Points, in no order, along strands that fork, close into loops and pass close to each other.
Points whose rows are less than 61.5 apart are linked; no others are. Some points are linked to none.
<993>: [-19 -14  -4 -20 -32 -30  22  -1  -1 -11 -23 -19   2  20  26  76 -20  -5
  21   1]
<296>: [ -8   0  -3  24   5   4   8 -22 -20  12 -36   3  -1 -21  17 -33  -3 -39
 -19 -14]
<63>: [ 11   7  -2  -1  53  30   6  24 -17   9  -5  -7   7   5 -43 -33  26 -12
 -21  21]
<6>: [  6 -21 -57  -2  25   4  20  22 -24   1  -2 -12  -6 -20 -11  -1 -26 -51
   3   6]
<121>: [ -1  -5  31  25  30  27  11  -1  -4  -2 -12  15  15  21 -23 -58  11  22
 -34 -14]
<5>: [ 31   2 -12 -39 -35  10 -10  24  21 -34  28  -9  -1 -30 -26 -12   3  21
 -10   5]
<1078>: [  3   2  43 -22   9  -4  24  22   0  15   2   5   0  24 -43  39  18  23
  15  22]
<730>: [ -5 -18  28   6  19 -13  32  -6  -3   3   4  31  -4  12 -33  17 -13  24
  17 -11]
<455>: [ -6  -6  23  31  46  14   2  -7  -7   0  -5  20  12  15 -23 -37   7  22
 -18 -13]
<928>: [ 21  24 -20 -32 -28  11 -35  18  16 -11  25 -26  -4 -36   4   6  23 -11
  -4  29]
<879>: [ 12 -14  13  -5  40   8  30  21  -3  -4  12  26   3  16 -54 -15   3  27
  -2   4]
<1005>: [ 13  15  58   4 -20  20 -14  -5  14   1 -10   7   9  -5 -20 -40  32  20
 -32   5]
<911>: [ 11 -12   4   0  -8   4  15 -10   1 -17  -1  18  -3 -24 -17 -23  -8   5
  -7 -14]
<820>: [-12  -4 -11 -24  17   4  25  40 -14  12  -5 -32   5  26 -11  55   6 -13
   6  35]
<654>: [-13 -13 -18  33  29 -25  13 -27  -7   4  -6  27  -4   9  19   9 -28  -2
  17 -27]
<316>: [ -1 -22 -36 -17  43  13  27  44 -21   0  17 -16   4  29 -34  15 -12  -3
   6  19]
<493>: [ 24 -10 -29 -31 -32  15   5  17   9 -34  15  -7  -4 -37 -16 -21 -10  -3
 -13  -2]
<843>: [  9  -7 -43 -10 -21  33   2  19  -5 -15  -6 -23   1 -26  13 -45  -5 -33
 -37  -4]
<960>: [ -6 -12 -12  33  61  14  21  -6 -32   5 -25   4  11   7 -16 -39 -12 -26
 -12 -11]
<1077>: [-16  16 -42  43  13 -13 -39 -29   4  -5  -4  -2   4   4  59 -17  -8  -5
  -5 -18]
<1009>: [ -8  11   5 -27 -28 -20 -23   5  14   3  14 -25  -4  16  25  64   9  11
  29  21]
<680>: [  8   9  22  -8 -41 -26 -47 -30  30 -14  17   7  -8  -8  25  25  -2  25
  33  -3]
<216>: [ -3 -22 -30  -7  36   4  31  26 -14  -2  14   0  -3  15 -24  14 -22  -1
   9   3]
<721>: [  7   9  21   7  53  17   4  16 -10  15  -5  10   7  10 -46 -22  28   1
 -12  24]
<994>: [ -3  11   7  20  -9  -3 -36 -27  13  -7  -2   7   2  -9  25 -14  11   9
  -4  -8]
<665>: [-13   6  -9  38 -21  -8 -14 -39   1   3 -30   7   0  -5  53 -34 -10 -19
 -14 -33]
<582>: [ -6 -11  12  33  26 -18  23 -30 -14   9 -22  37  -8  -5  -7  -4 -18 -11
  13 -22]
<201>: [ -7   7  -7  22  13  -1 -17 -20   2  -3   1   9   1  -5  14  -8   3  -1
  -3  -5]
<1052>: [-23  -1 -56   8  24 -25  -3   9  -5  10   8 -18   4  26  42  44 -26 -14
  16  -2]
<309>: [ -9  21  24   2  10 -11 -32  -7   6  21  11  -3  -4  17  10  38  23   8
  24  25]
<712>: [  9  -2 -17 -26  39  16  19  48 -12   8  14 -14   0  19 -46   8   9  -4
  -2  34]
<774>: [ -3  14 -39  26 -19 -29 -40 -38  21  -6  -4   7  -4  -6  58  -2  -9  -3
  11 -20]
<97>: [ 18   9  29 -15 -43 -17 -23 -21  16  -8   9   7  -8 -28  -1  20   3  11
  25   0]
<101>: [-14  -2  16  23 -21  23 -11 -11  12  -6   3   3  12  20  32 -55   3  28
 -36 -33]
<425>: [ -1  20  43  17 -31   0 -52 -36  16   4 -17   5  -2  -9  29 -19  25   1
  -4   2]
<798>: [ 11  14 -40 -21 -24  17 -33  11  10 -15  20 -29  -1 -42  20  -3  12 -21
 -12  18]
<947>: [  3  13   5 -26  29  10  15  39 -15  22   5 -21  -1  12 -34  34  22 -13
   5  41]
<280>: [-17 -13   8  -8 -22 -33  26  -9  -4   8 -25  -3  -6  14  17  64 -19 -11
  31  -1]
<264>: [  3  23   9 -10  -7  -4 -31  -2   6  15  12 -10  -7 -10   6  28  23  -9
  19  27]
<1014>: [  3  17  40   5   2  34 -12   5   0  17 -15  -9  10   3 -10 -50  38   4
 -43  12]
<77>: [ 17   5  26 -26 -32 -14  -2  -4   5  -5   6   3  -8 -28 -18  23   2   6
  20   6]
<1070>: [ -6 -26   5  -3   5 -15  35  -1   2 -13  13  24  -7  14 -20  21 -29  25
  17 -20]
<308>: [ 15  -1 -16  -7  25  42   5  31 -12  -4  -7 -19  12   9 -26 -58  21  -5
 -41  14]
<746>: [ -4 -14  -3  -2 -11 -22  20 -12   4  -8   6  20 -10  -5   1  23 -28   9
  26 -23]
<472>: [-10   9  15  28 -11   5  -5 -30 -11  16 -36   2   2 -13  27 -38   9 -30
 -20 -17]
<937>: [ 10 -12 -32 -32 -41 -19  10  12   9 -21  24  -7  -7 -25   9  34 -28   2
  20  -6]
<917>: [ -1 -17  26  11 -10  32  36   1 -14  11 -26   4   8   8 -10 -71  -3  -2
 -40 -26]
<1090>: [  3  12 -35 -11 -22  -3 -47   1  26 -26  38 -10   0  -9  32   7  -1  19
   3   2]
<560>: [  3 -14 -35 -26 -19  -9  22  19  -4  -3   8 -11  -9 -19   0  36 -26 -22
  16   5]
<226>: [-18   1 -39  13   2 -36 -10  -8   4   4  10  -1  -6  20  47  43 -23  -1
  28 -10]
<1041>: [-11 -22 -28  17   9 -26  28 -18  -6  -2  -4  25 -10   5  15  19 -41  -5
  22 -29]
<978>: [ -4  -5  45 -21 -32 -28  27 -14  -4  11 -25  -1  -7   6  -6  66  -6  -4
  32   4]
<1046>: [-18  10   4   9  28 -12 -10  -2  -3  19  11  -3   4  28  11  42   7   5
  21  15]
<395>: [ -9   8  33  25  24  33   3   1 -16  22 -21  -8  18  19  -3 -59  21   2
 -41  -7]
<463>: [-13  -9  25  22  -2  34  21  -2 -14  20 -15  -2  11  24  15 -72  -1   5
 -42 -32]
<477>: [ 20 -17  -1 -22 -40  37  27  19   1 -18  -9  -8  -1 -20 -18 -63   0  -7
 -40 -13]
<973>: [-15  -9 -23  43  58   7  10 -12 -21  -3 -12   7  12  14   6 -34 -18  -9
 -10 -22]
<691>: [  6  10 -23 -10   0  42 -11  27  -1  -8   5 -28  12   2   6 -54  23  -3
 -46  10]
<783>: [ -3 -16   0  20  54   1  35   1 -26  14 -15  15   1   5 -32 -12 -11 -20
   2  -3]
<426>: [ -3   6  53  18   7 -13 -24 -23  15   5  11  27  -3  17 -14  10  15  39
  20   9]
<914>: [  2   8 -25  -5 -11  32  -9  14  -8  -2  -7 -27   7 -18  16 -45  11 -27
 -38   4]
<259>: [  9   6  49  -1 -15 -13 -25 -10  22  -9  21  19  -3   4 -18  16   9  45
  19   4]
<160>: [ -6 -21 -15   5  41  -3  42   6 -28  14 -10   9  -3   4 -22  14 -20 -24
  15   0]
<62>: [-15   2   3  31  12  23 -18  -9   1  -6   1  -2  17  19  25 -48   8  18
 -32 -19]
<623>: [ -9  14  -1 -10 -28 -32 -27 -14  13  14  -1 -12 -12  13  39  58   1  -3
  39  12]
<990>: [ 15  -9 -15 -45 -42 -12   5  18  18 -29  38  -9  -2 -11  -8  31 -19  25
  17  -5]
<640>: [ -3   4  13 -42 -43 -16  -7  13  13 -13  11 -29   2  13   9  68   2  17
  22  19]
<520>: [ -5   8   6 -15  -2 -14   9   4 -13  27 -13 -12 -10 -12   0  51   4 -33
  22  24]
<213>: [ -6   9   4  -4  43   4  -3  23  -1   8  28   0   7  32 -26  14  16  28
   2  19]
<37>: [ -2  -2 -28  20  24   8   8 -10 -22   7 -26  -5   0 -24   8 -22  -7 -47
 -12  -5]
<816>: [ 22   0  -1 -45 -34  -5  -9  22  24 -31  43  -5   2  -9 -21  17  -3  38
  11   6]
<541>: [ 17  32  11 -31 -26   3 -39   9  15   4  20 -22  -8 -29  -4  20  34  -4
   7  37]
<597>: [ 18 -20  10 -11 -14  40  34  18  -5 -12 -16  -2   5   0 -30 -71   5   2
 -41 -14]
<86>: [ 14   3  41 -30 -38 -22  15 -14  -4  14 -11   2 -13 -25 -17  44  -5 -11
  33   5]
<291>: [ -7  -1 -66  25  15 -17  -6 -10 -10  -1  -6  -6  -3 -16  38  -4 -30 -38
   3 -14]
<210>: [ 20 -13 -26 -21 -30  24  12  11   2 -25  -4  -8  -5 -38  -9 -38  -7 -19
 -26  -7]
<854>: [-13   8 -57  39  25 -23 -19 -20  -5   0  -8   1   5   0  48  -9 -19 -22
   0 -20]
<182>: [ -2   1 -51   2  -8 -15 -12 -10   3  -6   6  -2  -7 -24  35  11 -16 -22
   8  -7]
<1055>: [-16  -6 -25  35  25  14  -2 -14  -9 -13  -6   3  13  16  29 -48 -13   3
 -29 -33]
<992>: [ -4   7 -21  12  35  12  -8   6 -10   1   9  -1   5  -2   0 -13   4  -8
 -11   7]
<100>: [ 13   6  30  -3 -10  -1 -18  -2  25 -21  27  17   4   0 -24 -10  14  44
  -1   1]
<72>: [ 29 -11  13 -23  17  10  35  29   6 -12   7  23  -2   6 -67 -24   7  21
  -6   7]
<361>: [  2   4 -54  -2 -29 -27 -23  -9  15  -8  16  -8 -10 -25  49  28 -22 -18
  18  -8]
<642>: [  2  -5 -42   6  32  11   4  14 -19   5  -1 -11  -1 -14  -3  -9 -10 -34
  -5   6]
<151>: [ 27 -16  10 -16   6  25  36  19  -3 -16 -15  16   0 -10 -57 -50  10   6
 -22   1]
<1016>: [ -7   8 -15  36 -34 -19 -28 -46  16  -9 -22  11  -3  -5  61 -27  -8   0
  -6 -37]
<244>: [ -8   6  34  14  21 -11   9 -15 -13  28 -14  18  -9   2 -13  25  10 -11
  21  11]
<234>: [ 14  12  41  -3 -28  10 -26  -9  22 -18   4  13   5 -14 -17 -27  21  31
 -15  -1]
<354>: [ -7  -8  37   8  26 -13  32 -10 -13  21 -13  26  -7   9 -31  26   1   1
  17   2]
<961>: [ -2  14  37   1 -49  31  -8  -1   3  21  -7 -13   6   1  24 -52  21   1
 -37 -11]
<741>: [  2  20  57  22  -8  -8 -41 -38   7  17 -21  16  -8 -10   5  -1  28  -6
   9  15]
<913>: [ -4 -31 -40 -27  -8  -7  43  32 -16  -3  -1 -15  -7  -5 -10  40 -35 -27
  14   6]
<88>: [ -4  -4  40 -31  -9 -11  30  20  -2   6 -13 -11   1  21 -32  55  13  13
  13  21]
<114>: [  1  10  25 -10  15  -2  -1  22  12   4  24   7   5  24 -32  22  19  38
   8  19]
<617>: [-22   1 -31   4  38  -6   4  17 -13  15  13 -18   5  26  13  40  -8  -8
  15  13]
<479>: [-15   5 -21   2 -20 -37 -25 -16  19   1  11  -2 -10  25  51  52 -15  18
  37  -6]
<674>: [ -4  -2  10 -37 -24 -11  22  20   3  -2   4 -17  -3   7 -14  55  -5   5
  17  15]
<328>: [ -4  16  54  22  10 -12 -19 -33  -8  30 -22  21 -10  -8  -8   9  27 -13
  16  15]
<314>: [ -2   3 -12  -2 -34 -28 -35 -22  27 -16  24   8  -7  -1  37  31 -14  24
  33 -13]
<150>: [ -1   2  39  23  31   0  -7 -10   6   2   4  28   4  12 -25 -12  16  29
  -3   1]
<459>: [ -4   3  30  11 -43  26  -7  -8  11   0  -5  -1   8   0  22 -51   8  12
 -35 -22]

A fork is a point with three links, a tip a point with one. Leave the first point through the second and follow the links. Name the first fork or tip that comes.
<425>, <994> => <642>
<309>, <1046> => <479>
<913>, <560> => <210>
<961>, <459> => <820>
<947>, <712> => <961>
<741>, <328> => <582>
<665>, <1016> => <361>
<479>, <226> => <798>

A piece is all that can be reached along the links. How many separate loops has the piece of each point below (a circle has one, a figure eight two, a Y none), and how many tips (points with one link)?
<914> => loops 1, tips 3
<77> => loops 0, tips 3
<354> => loops 0, tips 3
<960> => loops 0, tips 2

Name the points in between on the shortest way along the links from the first point to the second, in order.
<244>, <296> => <328> > <741> > <425> > <994> > <201> > <992> > <642> > <37>
<1046>, <640> => <617> > <1052> > <226> > <479> > <623> > <1009>
<843>, <150> => <210> > <477> > <597> > <917> > <463> > <395> > <121> > <455>
<582>, <244> => <654> > <1041> > <746> > <1070> > <730> > <354>
